Points, in no order, along strands that fork, close into loops and pass close to each other.
In the rows, zero is written as 128.
Two points are linked if the straight distance between their rows is under 124. Some points are linked to none.
zepot: [162 149 155 126 145  90 130  82 130 124 127 147 170  40 108 125 118  98
 138 105 151 157 163  97 170]
koman: [144 146 167  98 160 111 123 115 162 170 184 112 180  90 181  99 115 137
  80 125 115 165 149 157 127]
ralap: [ 98 130 144  95 120  99 150 170 109  86  91  99  94 169  80 147 173 134
 139  77 175 125  89 113 118]
poku: [169 113 149 103 156 124 119 118 146 140 187 115 154 119 176  93 129 147
  74 177 127 144 172 154 163]
nuv: [ 95 121 135  87 136 185 116 110 146 137 171 172 119 146 113 154 110 151
 136 146  57 137  99 135 155]
kal: [139 118 182 149 135  93 115  87 148 127 134 116  94 120  97 117  55 106
  87 100 137 110 163  78 135]
fod: [125 158 150 162 122  89 145 114 147  72 122 136  84 155 125 139 139 151
 142 103 183 100 117  69 100]
kalel: [152 124 145 166 111 122  71 157 110 180 151 185 172  86 110  63  68 133
 125 102 168 127 147  84 169]
gimi: [175  84 129 138 161 108 142 110 134 128  74 113 123 104  67 138 139  84
 148  96  93  86 179 122 159]
Gebed: [130 130 136 108 113 182  51 152  85 115 127 124 107  99 185 128 118 128
 139 179 136 173 163 144 100]
lobi: [181 144  78 153 126 152 171 142 143 135 123 166 116  73 107 152 148 168
 193 155 115 108 139  92 171]
lig: [177 140  96 149 139 154 100  92 109 101 157 132  77 120 153 123 119 110
 164 148 118 125 177 103  93]
sidu: [117 126  73 135  96 146 159 157 101  97 187  98  84 186 116 166 106 133
 124 150 156 137 107 129 107]
Guv: [148 138 125 166 132 123 172 184 125  84 141 124 138 180 165  72 111 133
 106 174 140 119 152 163  90]
kemu: [113 153 156 142 134  79 120 117 138  71  53 133 132 125 133 104 160  91
 155 108 143 134 124 144  80]
kig: [117 154  95 154 127 104 190 112 187 110 162 130 140 161 126 165 124 170
 156 120 114 112 102 111 114]
siv: [164 147  62 143 106 158 144 124 132 133 101 121 110 108 116 203 153 116
 165 159 133 128 106 126 113]
ruk: [108  98 131  89 137 115 109 166  87  66  65 118 121 107 132 129 196 106
 153 116 124 136 150 169 119]
lar: [ 52 104 157 157 168 129 106 134  99 130 112  75 147  85 147  83 117 128
 110 130 135 144 126 184  61]
ziz: [141 146 156 110 112 117  77  90 106 121 129 129  60  84 100 151  97 108
 126 100 180 130 132  56 125]
Lusil: [169 132 138 166 105 150 104 186  97 146 123 154 143 122 115 111  83 141
 146 131 176 120 153  80 172]
nam: [128 111 134 139 110 114 163 139 169 166 103  84 183 173  87 173 118 109
  77 124 147 115  83 144 132]
Betok: [130 130 122  90 123 156  63  97  95 154 116  81  53 154 124 101 111 142
 114  71 143 136 126 123  94]
zelod: [ 86 120 146 126 146 113  94 137 112  78  47 125 134 105 152  87 165 116
 155 138 114 144 150 171  97]
Sovit: [177 151 156 152 124 179 154 129 124 150  97 195 132  65 128  97 123 159
 167 155  71 139 138 130 150]
keb: [163 118 126 140 130 117 137 120 113 148  62 106 166  97 109 121 141  90
 128  96 130 122 157 133 151]
Damez: [119 111 102 113 123  92 179  93 161 138 153  96 162 146 101 167 133  98
  83 132 127 126  96 157 133]
zubet: [145 106 137 137 150 102 148 128 102  68  93 118 129 145 140  68 154 157
 150  71 123 105 186 127 117]
vedof: [122 164 140 111 109 117 156 141 138 135 176  85 137 167 171 135 110 122
  88  96 170 139  80 115  84]
Zotof: [131 156 105 102  93 155 170 149 118 156 157  93 144 139 172 151 117 129
  86 111 127 162  80 154  86]
lopi: [117 127 149 101 117 125  70 148  97 136 125  57 120 124 161 110  95 134
  97 113 203 161 123 127  94]
Mak: [ 86 110 192 117 138 132  94 154 142 135  71 141 160 162 135 106 128 147
 132  95 142 113 107 112 143]
taf: [124 153  77 148  95  84 156  84 116 168 144 109 131 133 154 137 169  76
  66 178 133 106 108 195  87]
zipes: [123 135  77 140 104 133 107 132 134 141  64 108 124 156 123 175 169 132
 165 120 139 102  98 106  98]
Beg: [138 163 140 131 113 183 120 140 118 154  99 168 168  90 127 118 132 133
 158 121 103 151 107 123 156]
dise: [107 107 112  81 147  91 118  85 134 123 175 147 114 129 119 136 161  75
  76 216 135 139 134 173 169]
Gom: [138 134 162 151 136 128 136 178 107  87 123 204 155 111 145  89 129 177
 174  98 133 106 171  66 183]
dogu: [129 118 164 119 148 153  74 120 142  94 122 165 149 164 165 124 153 155
 159 143 115 109 171 101 159]
Nabav: [ 91 113 123  66  83 115 108 112 112 154 120 112 165 124 144 191 187 117
  96  93 148 110  83 159 134]
vonem: [ 95 110 173 117 150 147  77 109 103 185 134 102 109  61 126  99  69 101
 133  67 134 174 137 115 102]
Bis: [103 163 124 115 123 143 147 121 165 177 185 153 119 169 172 113 123 104
  84 129  88 148  97 164  48]
Kat: [150  96 171 125 168 107  96 109 141  99 124 133 169 129 135  98 131 132
 141 110 121 122 200 104 174]
pazu: [159 128  99  98 119 161 115  94 100 124 121 133 127  89 152 128 184 134
 124 148  93 140 131 165 138]
lunaf: [197  86 100  93 138 110 126 101 130 124 164 105 135 112 150 110 173 147
  80 190 128 114 164 158 174]
Ture: [144  80 130 114 159  88 129 147 107  89  76  98  99 134  56 136 151  79
 151  75 114 103 166 129 140]
Kot: [114  96 153  94 140 103 123 180  94 101  68 122 168  97 108 125 185 114
 165  75 105 138 149 149 164]
gek: [ 94  86 127 114 111 124  95 161 117 109 136 120 120 187 125 128 124 108
  78 186 154 121 145 166 136]
vok: [117 102  89 114 122 140 132 131  91 113 196 100  90 190 136 122 116 142
 103 131 126 124 122 137 112]
Lif: [104 123  98 132 111 124 138 176 150 132 112 155 109 145  87 194 122 167
 197 129 143  96 100  76 158]
zagi: [ 98 122 179 109 142 127 133 144 182 104  93 175 167 147  91 158 142 110
 118 164 112 137 106 149 152]
Loruf: [175  88  79 112 142 150 160 120 120 131 176 121  80 126 136  96 159 148
 101 200  91 123 146 162 156]
nani: [106 132 161 106 147 146 115 170 148  67  79 178 125 120  93 163 169 126
 164 159 109 153 129 138 151]
Mur: [134 115 121  76 109 137  67 124  70 175 118  95 182  75 168 134 138 130
 105 116 137 161 135 156 152]
mup: [149 138  79 154 107 126 179 123 138 133 181  90  85 141 102 158  77 107
 126 147 145 135 112 122  83]
Bif: [120 140 159 109 129 110  68 129 116 121  97  73 111 154 112 134 110 118
 107 124 215 159 114 102 118]
pobar: [169 126 118 144 110 151  90 109  89 180  71 124 164  56  98 117 107  84
 151  98 145 152 143 120 146]
monuf: [ 91 161 187  86 135 135 135 125 126 110 196 152 113 125 156 130  95 141
 125  69 136 157 105  76 126]
bobu: [ 76 165 104 129 127 133 120 106 170 161 199 149  88 196 143 130 122 108
 120 134 113 142  92 103  60]
voli: [121  83 102  91 126 161 133 175 125 130 140 129 143 153  81 194 135 152
 145 140 116 112 115 143 201]
Vak: [139 112 126 160 130 170  87 116 123 155 131 133  71 142 117 119  75  80
 114 176  96 135 163 153  98]
pofo: [133 156 158 112 120 142 151 141 115  81 210 140 116 127 163 160 113 159
 139 114 151 148 129  83 119]
sede: [140 104 159 144 164  84 102  96 130  86  95 113 142 125 135  70 119 110
 136 114 131 127 202 136 124]
ratu: [126 141 114 158 104 112 135 165  97 111 102 184 101  71  92 105 122 148
 134  80 142  87 127  32 178]
Runo: [120 120 136 126 156 131 178 147 104 136 196 133  75 126 168  57  70 115
 107  70 118 161 154 136  84]
Zutul: [ 75 109  84 107 103 102 115 115  57 112 138 112  92 160 166 109 177 110
  97 118 151 116 124 181  99]
Vasus: [104 101 159 131 135 118 125 142  74 137 156 164 178  49 118  80  94 159
 151  63 134 175 137 113 176]
vupem: [129 136  93 194 120  90 143 134 141 127 100 121 125 200 125 118 150  75
 107 203 150 104 136 145  82]
Suf: [ 91 151  86 149 165 100 177  82 156 110 223 153 107 183 139 106 136 122
 133 167 106 125 128 128 128]
gove: [183 140 153 171 142 132 119 166 142 119 100 139 159 143 138 128 113 135
 139 150 166 102 173  96 150]
ferat: [138 164 128 127 112 135 102 157 107 202 143 131 224  78 157  79 108 125
 128  93 152 168 100 129 130]
rir: [163 141 112 176 119 127 155 154 104 121 143  96 103 200 167  74 102 130
 102 136 136 108 141 137  72]
Mol: [143 174 142  96 129 121 113 102 129 131 164 117 174  96 187 128 129 131
 113 112 137 154 129 114 124]
fidan: [128 189 162 160  94 147 125 113 142 142  96 164 113 118 126 147 104 127
 142 113 140 121  84  66  99]
der: [124 170 144 173 121 130 120  95 205 159 112 150 147 142 117 175 115 128
 146 149 128 102  97  76 108]
Mifi: [ 93 123 133 117 113 153 124 150 106 101  98 143 148 162 181 105 182 167
 142 110  90 123 111 151 121]
gimu: [128  84  69 112 133 119 179 173 139 102 145 111 111 150  74 190 140 155
 159 139 116 118 136 141 165]
Kodor: [117 138 133 117 155 150 182 128 107 111 174 144  96 106 168  63  96 121
 127 105  74 158 155 168  92]
lavo: [ 97 146 118 125 121 160  74 108 164 182 147 139 161 177 161 170 144 166
 127 133 102 107  88 111 123]
nufev: [ 77 105  95 112 113  87  91 104 162 128 138 144 132 169 105 176 193 113
 102 178 126  99 111 156 131]
Zifu: [106 110  86  77  91 105 135 118 118 126 118 120 140 105 137 187 219 126
 116 117 125 100 101 191 117]
luguv: [131 143 162 135 119 108  97  98 116 114  88 153 114  39  92 152 106  81
 149 106 155 147 147  72 147]
Fafev: [132 115 136 127 126 116 120 203 109 126  75  96 185  69 148 122 155 153
 123 171 163 156 157 177 129]
nanap: [ 79 109 154  72 124 160  86 138  96 106 127 148 146 121 190 117 157 179
 125 145 106 144 126 180 124]
zade: [119 142 105 127 138 146 149 109 159 162 173 158 113 170 158  95 151 121
  90 181  66 122 110 176 107]
vogad: [107 149 137 130 138  68 148 158 158  63  79 126 140 146 117 144 200  66
 130 150 150 132 116 153  89]
Tadib: [142 147 129 143 119 105 206 142 144 137 130 126 171 111  88 149 109 123
 129  73 150 116 102  93 165]
zelus: [152 106  69 109 131 153 117  84 131 204 147 112 176 113 118 151 140 133
 124 100  98 100 119 128 198]
mebob: [134 117  93  79 121  93 191 128 117  91 126 123 140 101 141 136 213 125
  96 138 114 122 111 192 144]
dogiz: [129  87 138 162 140 117 113 130 135 105 101 128  82 203  86 109 114 137
 128 119 131  95 137 116 118]
zupap: [ 74 134 147 100 142  97  68 108 119 128 170 111 107 204 172  86 134 115
  97 126 161 109 116 122  96]
Rolep: [137 134 163 137 124  88 133 154 142 158  44 104 117 134  57 136 133 108
 129  65 165  93 101  89 138]
zozam: [153 140 144 132 157 101 147 128 173 118 197  98 173 179 161 133 105 152
  96 137 145 110 140 105 139]
nel: [144 127 137 157 136 127 156 133 113 107 130 187 139  88 110 114 139 148
 164  80 111  96 151  65 177]
Tezag: [ 82  93 108 112 124  99 112  95 146 150 153 157 112 159  86 146 166 102
  77 202 115 107 114 191 159]
tisi: [134 122 134 126 109 144 165 212 101  98  91 118 158  96 139 128 116 152
 122 157 163 166 137 186 129]
zed: [ 78 155 128 129 104 168 131 142 129 117 121 159 125 144 140 137 140 125
 116 165  98 169  89 173  76]
Laz: [132 120 189 174 158 156  94 153 134 218 128 140 169  78 140  84  51 138
 130 109 121 137 154 124 125]
fupul: [127 164 147 139 119 101 141 134 149 126 158 118  90 162 112 152  98 176
 128 107 189 108 100  42 132]
busob: [120 135 121 135 118 122 149 122 103 126 163 108  50 129 105 116  74  75
 101 126 141 159 124 136  83]
Semaz: [152 153 164 151 124 158 162 131 161 146 156 140 132 134 128 135  80 126
 114 140 109 135 128 120 123]
bugot: [103 145 112 160 131  66 118  68 160  96 139 126  70 170  93 133 140 118
 151 124 163 114 123  71  90]
mazeg: [166 107 134 124 126 175 126 151 114 143 141 118  98 103 118 115  86 118
 102 177 108 169 159 181 130]
salu: [142 140 102 135 118 162 102 116 125 185 138 110 105 146 102 147  90 148
 149  81 136 103  91  78 135]
rop: [166 133 102 117 116 141 137 135 173 157 177 125 122 144 156 155 154 167
 103 227 124 113 106 148 121]
nofa: [102 128 159 138 114 142 154 192  93 140  94 106 163 125 140  77  92 175
 127  78 173 147 108 136 128]
tarel: [159 133  88 124  99 120 156 153 147 134 125 120 114 131 114 159 166 116
  80 212 144 122 101 181 123]
Lef: [133 114 144 171 127 159 130 119 138 144  46 137 141 167 127  95 128 128
 133 111  71  93 123 142  95]
kasar: [132 176 118 123 121 157 123 154 149 145 117 182 197 112 117 150 176 132
 177 120 124 108  80 105 174]
remol: [111 130 105 118 112 113 138  98 115 149 119 118 123  93 134 104 142  74
  75 181 119 141 120 217 108]
nes: [170 118 108 153 148 165 151 144 150 114 128 164  96 119 106 153 117 174
 182 168  92  88 161 104 170]
gub: [ 86 137 109 122 129 123 125 104  86 101 133 143 117 157 184  74 157 125
 125 119  99 127 124 172  91]
silal: [167 135 165 176 144 131 144 176 137  99  93 131 159 146 157  93  97 151
 120 167 144 123 169 136 108]
segaf: [130 139  31 136  87  68 144  97 188 141 123  89 142 150 144 179 149 132
 157 140 136 112 118 142  92]
Soke: [137 112  89 130 128 146 112 155 139 147 136 143 145 132  82 176 121 143
 179 127 158  91 125  82 198]
fogod: [132  94  90 170 142  87 137 103 181 142 103  97 114 195 100 137 112 147
 142 118 116  81 132 120 122]
tikif: [ 98 113 101 130 116 101 106 131 185 138  96 113 128 164  88 205 163 114
 148 147 138 109  95 121 115]
dubu: [153 157 125  88 103 141 105 128 109 199 134 130 202  61 165 104 154 139
  98 132 127 168 104 166 168]
zop: [124 144 107  92 141 112 104 160 132 112 113 138 184 115 132 163 227 133
 193 108 126 103 113  93 176]
kubi: [102 138 198 138 155 140 121 149 150 150 135 125 156 143 193  69  84 163
 120  96 120 130 137 119  82]
Pagu: [152 137 101 158  88 160 118 161 128 181  72 105 164 176 131 152 147 139
 140 118 152  90  82 110 128]
pirek: [140 140 129 133 120 176 171 113 105 111 152 164  85 101 138  97 106 140
 148 104  60 135 141 138 103]
Fakiz: [ 99 138 129 115 124 157 130 163 144  77 117 178 109 140  95 201 147 149
 181 157 124 134 114 102 148]
rora: [124  81 136 116 139 147 156 100 109 111 167 148  89 108  67 151  80 143
 132  97  87 122 149 118 181]
Duti: [166 105 154 109 165 114 188 120 166 117 116 151 162 103 118  85 169 139
 113 131  78 132 121 154 167]
zez: [121  99 147 136 119 136 127 182  89 170  97  70 188 116 122 102  83 142
 104  97 178 148 122 148 132]
lom: [ 88 119  86 126  95  88 147 111  92 151 149 114 127 176 153 129 175 114
  70 131 143 103  99 187  95]
rinok: [ 84 146 213 113 151 125 113 122 162 124 150 155 119 152 175  88  89 164
 132  76 134 126 120  96 105]
Tegam: [127 115 150 130 149  98 128 184 106 135  83 162 192  63  94  84 173 131
 186  82 116 155 150 151 178]
lizu: [155 112 100 131 104 145 178 190 115 114  99 122 115 115 134 117 145 131
  89 196 135 148 117 217 118]
Vob: [172 137 142 135 144 123 216 126 160 131 143 135 175  99 103 123 138 150
 127 110 103 123 124 114 186]
Dape: [ 91 119 103 133  89 185 134 151 105 117 108 152  88 169 110 139 128 117
 140 156  91 141 103 161  90]
Gen: [156 133 110 107 160  93 138 156 138  78 133 116 165 129 137 162 202 152
 174  98 142  93 151  87 166]
tov: [105 115  54 108  97 130 132 132 184 148 134 138 116 151 128 183 118 193
 185 159  92 122  96 141 151]
vago: [129 120  91 147 114 150 146  92 155 188 128 118 112 136  87 173  78 133
 149 100  99  98  94 113 126]
Gazi: [145 119 139 116 129 113  60 114 115 116  88 108  88 138  90 169 116 100
 133 120 199 132 141  73 139]
burem: [137 113 114 112 105 159  59 156  84  97 121 104 100 158 157 151 142 131
 143 162 165 146 144 115 107]
sovu: [149 120 155 151 105 131 179 162  64 124  87 116 104 105 121  79  88 166
 131  51 154 133 124 120 133]
lurub: [129 138 108 116 150 133  59  64 167 160 173 121 101 145 138 160 114  70
 114 179 118 128 138 113 110]
boz: [116  98 155 104 119 167 140 144  79 134 163 141  87 128  96 128  60 155
 126  78 109 135 136 103 167]
pibi: [142 135 175 163 147 133  82 159 122 185 152 173 132  62 134  97  46 132
 123 120 135 145 179  71 139]
Vifo: [ 75 125 146 109 163 128 130 103 128  69 133 186  98 137 111 103 147  90
 143 172  96 145 149 161 147]
Puza: [108 118 145  86 137 132  84  85 100 153 148  90  77 105 142  82  98 105
 112  55 125 161 135 117  89]
pufuf: [ 95 169 152 103 126 159 118 128 147 141 120 140 147  90 164 142 117 113
 116 160 114 183  82 168  90]
tofog: [150 124  48 131 130  73 136  96 179 149 105  80 156 125 143 169 188 125
 150 123 100  76 128 146 114]
fot: [157 128 150 138 101 166 106 165  85 119 127 117  90 153 136 130  96 151
 138 121 185 139 140  86 123]
zot: [135 120 126 156 115 136 117  90 159 164 133 113 105 131  63 195  67  93
 123 153 134 126 115 107 136]
kurid: [119 139  86 189 128 116 137 116 112 170 148 112  94 202 120 110 105  70
  88 196 131 130 141 135  83]
nef: [ 95 126 203 139 137 124 102 158 125  94  67 145 128 121 122  91 110 163
 148 102 170 125 141 103 140]
miza: [175 140  74 120 138 101 174 169 152  97 127 113 152 127 160 161 221 165
 145 158 131  95 136 127 138]
gorat: [141 119 145 133 116 159  80 112  90 204  96 100 131  64 102 113  63  86
 124  88 142 165 127 113 128]
temas: [139 152 163 186  97 144 123 131 126 119  60 171  97 112 134 116 101 133
 145 127 119  95 123  75 110]
zuko: [165 159  73 128  98 142 137 109 172 190 183 105 137 129 169 159 149 147
  86 166 100 109  88 159  89]
Sok: [ 83 131 190 130 126 126 140 183  95  82 150 112 119  76 146 115  71 161
 139 123 190 178 137 110 105]
lus: [ 85 125  80 110 151  97 143  59 122  95 187 143  99 163 133 122 150 112
 154 110  95 116 132 125 130]
Migu: [ 91 139 196 137 135 104 137 148 129  56 139 148  95 106 128 118  73 116
 125 143 167 161 147 112 114]
Rigur: [134 143 173 113 157 126 176 103 169 137 148 137 183  91 155  78 115 139
 102 121  84 159 136 160 133]
Rukas: [190 154 114 150 143 161 144 132 139  83 160 148  98 133 175 106 133 157
 142 190 119 128 172 116 114]
Pev: [162 107  80 112 127 134 171 203  95 121 106  93 122 110  78 186 175 122
 169 110 111 116 126 143 155]
Fos: [115 113 132 129 125 162 131 128 129 139  66 154 160 144 156  96 170 155
 120 120  57 106 106 173 117]
nomu: [125 164 151 147 130 127 132 102 206 126 102 168 150 139  95 182 146  99
 132 189 109 139  95 135 115]
bikud: [131  92 115  93 136 107 188 121 122  97 144 111 154 117 129 101 160 132
  93 116 107 132 139 190 160]
rig: [174 125  91 167 136 122 120  62 140 100 119 123  96 120 122 136 131 118
 165 121 104  75 168  99 117]
kaves: [127 133 126 127 136 107 107 152  86 128 134 168 189  28 110  94 135 152
 177  96 152 187 149 144 186]
raf: [105 112 116 109 134  71 148  91 132 102 135  81 124 163  80 160 129  76
  93 104 165 138 110 137 136]
digel: [137 162  80 115  96 141 155 112 130 149 141 104 158 130 176 156 171 154
 109 118 111 122  77 144 103]
zuk: [119  78 102 146 153 103 124 150 124  90 102 124  82 182  65 133 156  88
 154 149 113 100 167 136 143]
gukud: [206 105 118 110 135 168 176 122 130 145 161 120 102  76 107 120 122 136
 113 180  96 167 130 146 162]
totul: [118 134 193 171 116 126 101 143 119 100  65 146  61 127 121  87  78 150
 125 131 146 113 150  88  91]
tudid: [143 115  65 116 117 154 116 112 177 152 151 124 113 149 144 164 140 183
 151 200  84 107 119 136 149]
tili: [122  96  77 123 130  79 139  87 157 153 122  62 128 186 112 145 127 167
 141  69 135  71 105 101 137]
ponin: [111 130 144 111 149 141  70  84 142 118 190 151  74 147 125 149  92  99
 133 141 132 135 138  91 115]
degur: [139 135  91 155 111 131 127 148 101 179 151 100 111 173 177  84 111  87
  69 169 123 119 145 180  68]
gevos: [173 124  99 130 145 119 122  63 141 167 143 121 174  96 122 131 139 124
 148  87 103  99 142  97 183]
Rez: [ 93 157 158 117 139 161  92 154 127 132 150 136 126  64 169 131 107 122
 141 149 129 194 133 152  87]
Seteb: [ 81 115 137 133 150 116 120 130 117 128 118 118 132 107 143  83 114 107
  97 182 115 155 145 211 109]
ral: [164 158 133 152 127 161 177  84 129 101 112 171 109  82 133 106 140 130
 153 135  61 123 128 130 105]
binel: [116 122 135 126 144 159  56 111 155 107  78 168 126 155 135 138 177 126
 149 174  81 100 147 129 140]
Zorin: [ 97 101 188 101 141 111 126 144 164 124 110 134 189 158 114 131 122 130
  92 128 128 132 112 153 175]
rer: [131 145 120 144 120  89 173 122 137 146  94 114 130 119  74 140 132 121
 146  46 158  89  92  78 144]
pud: [171 136  79 136 157 125 134  69 162 141 108 118 145 105 125 153 170 135
 164 113  93  87 149 117 147]
remo: [129 131 168 130 142 165  92 162 132 191 131 121 157 141 176  96  83 141
 119 102 133 148 141 120 115]
dobi: [105 130 162 138 144 147  98 159  83 129 140 101 140  37 133 131  91 140
 146 135 165 197 146 139  93]
bebab: [153 142 124 169  89 135 190 166  74 119 102 143  88  86 112 104  90 157
 119  79 124 109 135  70 147]
dira: [129 154 115 107 115 113 120  85 127 112 118 105 161 124 188 130 174 125
 115  96 138 124 110 119  94]
Muzi: [144  80 142 157 135 149 107 127 111 128  61 122 102 169  99  90  94 133
 130 103 106  92 162 129 127]
bamo: [137 149 131 140 145  97 152 136 149  56 137 140 120 132 131 167 166 136
 179 119 152 106 147  75 127]
dovo: [164 168 117 138 132 160 156 146 127  87 189 143 123 150 180 149 119 169
 155 160 128 126 132  97 115]
komez: [ 79 161 133 157 118  92 137  88 152 113 162 133  87 202 100 108 122 108
 118 141 144 130  97  95  82]
sonog: [148 162 125 152 132 164  79  91 173 181 120 151 163 141 136 163 128 133
 141 154 106  97 106  83 137]
tul: [113 131 104 135 138  77 131  41 129 101 165 117  60 143 100 123 122 107
 155  80 131 109 126  90 107]
Fip: [137 145 172 136 149  81 197 168 176  61  92 136 162 129 114 134 162  92
 129 133 138 132 135 151 132]
timum: [130 142 126 128 155 118 174 106 174 101 187 150 131 169 154 100 160 154
 122 167  78 113 114 154 137]
Dobit: [ 93  95 160 117 147 128 134  86 110  75 149 168  74 132  94 118  98 108
 141 109  92 126 152 128 151]
baz: [102 141 170 128 112 124 133 135 125 104 153 123  80 128 100 137  54  75
 101 151 167 171 117 123 100]
vos: [118 107 104  77  96 132 102 141  72 146 106 107 183  87 134 151 169 121
 119  88 157 151 108 151 161]
Rizu: [188 158  73 140 101 169 166 135 108 138 144 131 119  75 104 185 124 134
 164 135 142 126 127  98 158]
siz: [113 155 153 128  95 124 162 151 154 122 125  98 164 182 109 174 113 120
  87 124 184 139  63 110 117]
tifat: [ 76 112 169 118 130 127  89 139  98 162 106  56 148  98 139 103 105 136
  94  97 173 171  97 153  92]
zon: [ 94 127 132 131 161 122 129 128 121 110 121 162  95 145 110  85 123  84
 112 214 108 162 156 187 144]
fure: [118 125 108  74 131 165 122 100 110 124 166 141 143 113 143 157 165 164
 149 122  77 137 114 127 165]
sek: [153 129 155 126 156 106 177 158 167  56 127 148 113 116 110 128 145 112
 130 195 140 150 152 146 144]
kavev: [127 104 199 136 159  91 128  95 143 125 157 127 141  83 109 110  56 104
  92 104 118 139 178 110 150]
rezal: [118 144 118  94 142 122  77  92 140 147 183 152  92 133 139 134 128  65
  87 218 127 151 141 158 131]
Kuru: [115 129 159 112 128 113  93  54 146 133 102 107 147  99 102 145 117  74
 116  88 124 143 104 116 123]
rolez: [117 113 106 101 138 118  90 116 110 106 178 100 111 206 180 103 143 148
  99 117 144  96 136 123 121]
Teki: [ 98 129 160 169 158 141 104 148 116 163  97  95 188  58 166  86 137 156
 122 141 120 149 129 172  75]
Fofi: [146 116 112 136 111 155  84 143 118 186 113  90 162 168 121 139 118 139
 121 107 172  95 101  92 152]
rar: [ 89 125 124 126 144 104  63  82 116 138 126 117  83 187 139  83 118  82
  88 134 144 135 125 132  96]
pavi: [184 100 111  98 123 128 119 125 116 143 114 124 160  96 177 119 211 168
 111 153 111 105 146 155 162]
beru: [128 116 150 106 123 145 156 143  73 142 173 147 148 102 133 105  94 160
 138  51 122 165 133 111 165]
vuv: [ 88 105 130 122 125 189 104 112 123 138 133 168  83 166  87 162 108 139
 153 126  68 129 104 123 124]
kan: [168 102 104 139 121 134 164 145  61 106  93  92 140 108 147  84 127 158
 131  65 122 133 154 147 120]
gab: [133 107 149 165 130  99 166 109 171 126 138 133  99 143  63 163  64 106
 100 134 134  89 133  91 147]
pavin: [157 132  88 114  94 152 116  99  64 156 107 113 120  83  97 141 129  95
 169  62 130 143 117 101 147]

A piece is all that can be reached along the links. How many separate loops has the piece of each point below (a circle has one, a figure eight two, a Y none), and how many tips (points with one link)?
Tadib => loops 0, tips 10
fogod => loops 0, tips 9
Fofi => loops 0, tips 3
Fakiz => loops 1, tips 2
Gen => loops 1, tips 3

A tip is a point with one link. Name the tips that can be reached along the links from each point below, in the order of the rows.
siv => nes, ponin, kavev
bobu => Runo, fupul, miza
der => lavo, Pev

How many points has the smallest loop of links through each point below? Write - if it is on no loop.
tul => 9
temas => 9
nani => -
zuko => -

Name the points in between on the shortest way along the links from the first point to the second, in order.
lizu / ferat => tarel, rop, zuko, digel, dira, Mol, koman, Rigur, Duti, bikud, mebob, Zifu, Nabav, vos, Mur, dubu
dobi / kubi => Rez, Gebed, burem, fot, Lusil, kalel, pibi, Laz, remo
Sok / zupap => Migu, baz, busob, mup, sidu, vok, rolez
Teki / Kot => lar, Seteb, zon, Vifo, Dobit, rora, boz, beru, Vasus, kaves, Tegam
zade / kasar => Bis, bobu, komez, bugot, fod, bamo, Gen, zop
tili / Gom => fogod, dogiz, Muzi, Lef, Fos, Mifi, gub, Zutul, lom, taf, remol, Seteb, lar, tifat, zez, nofa, sovu, bebab, ratu, nel
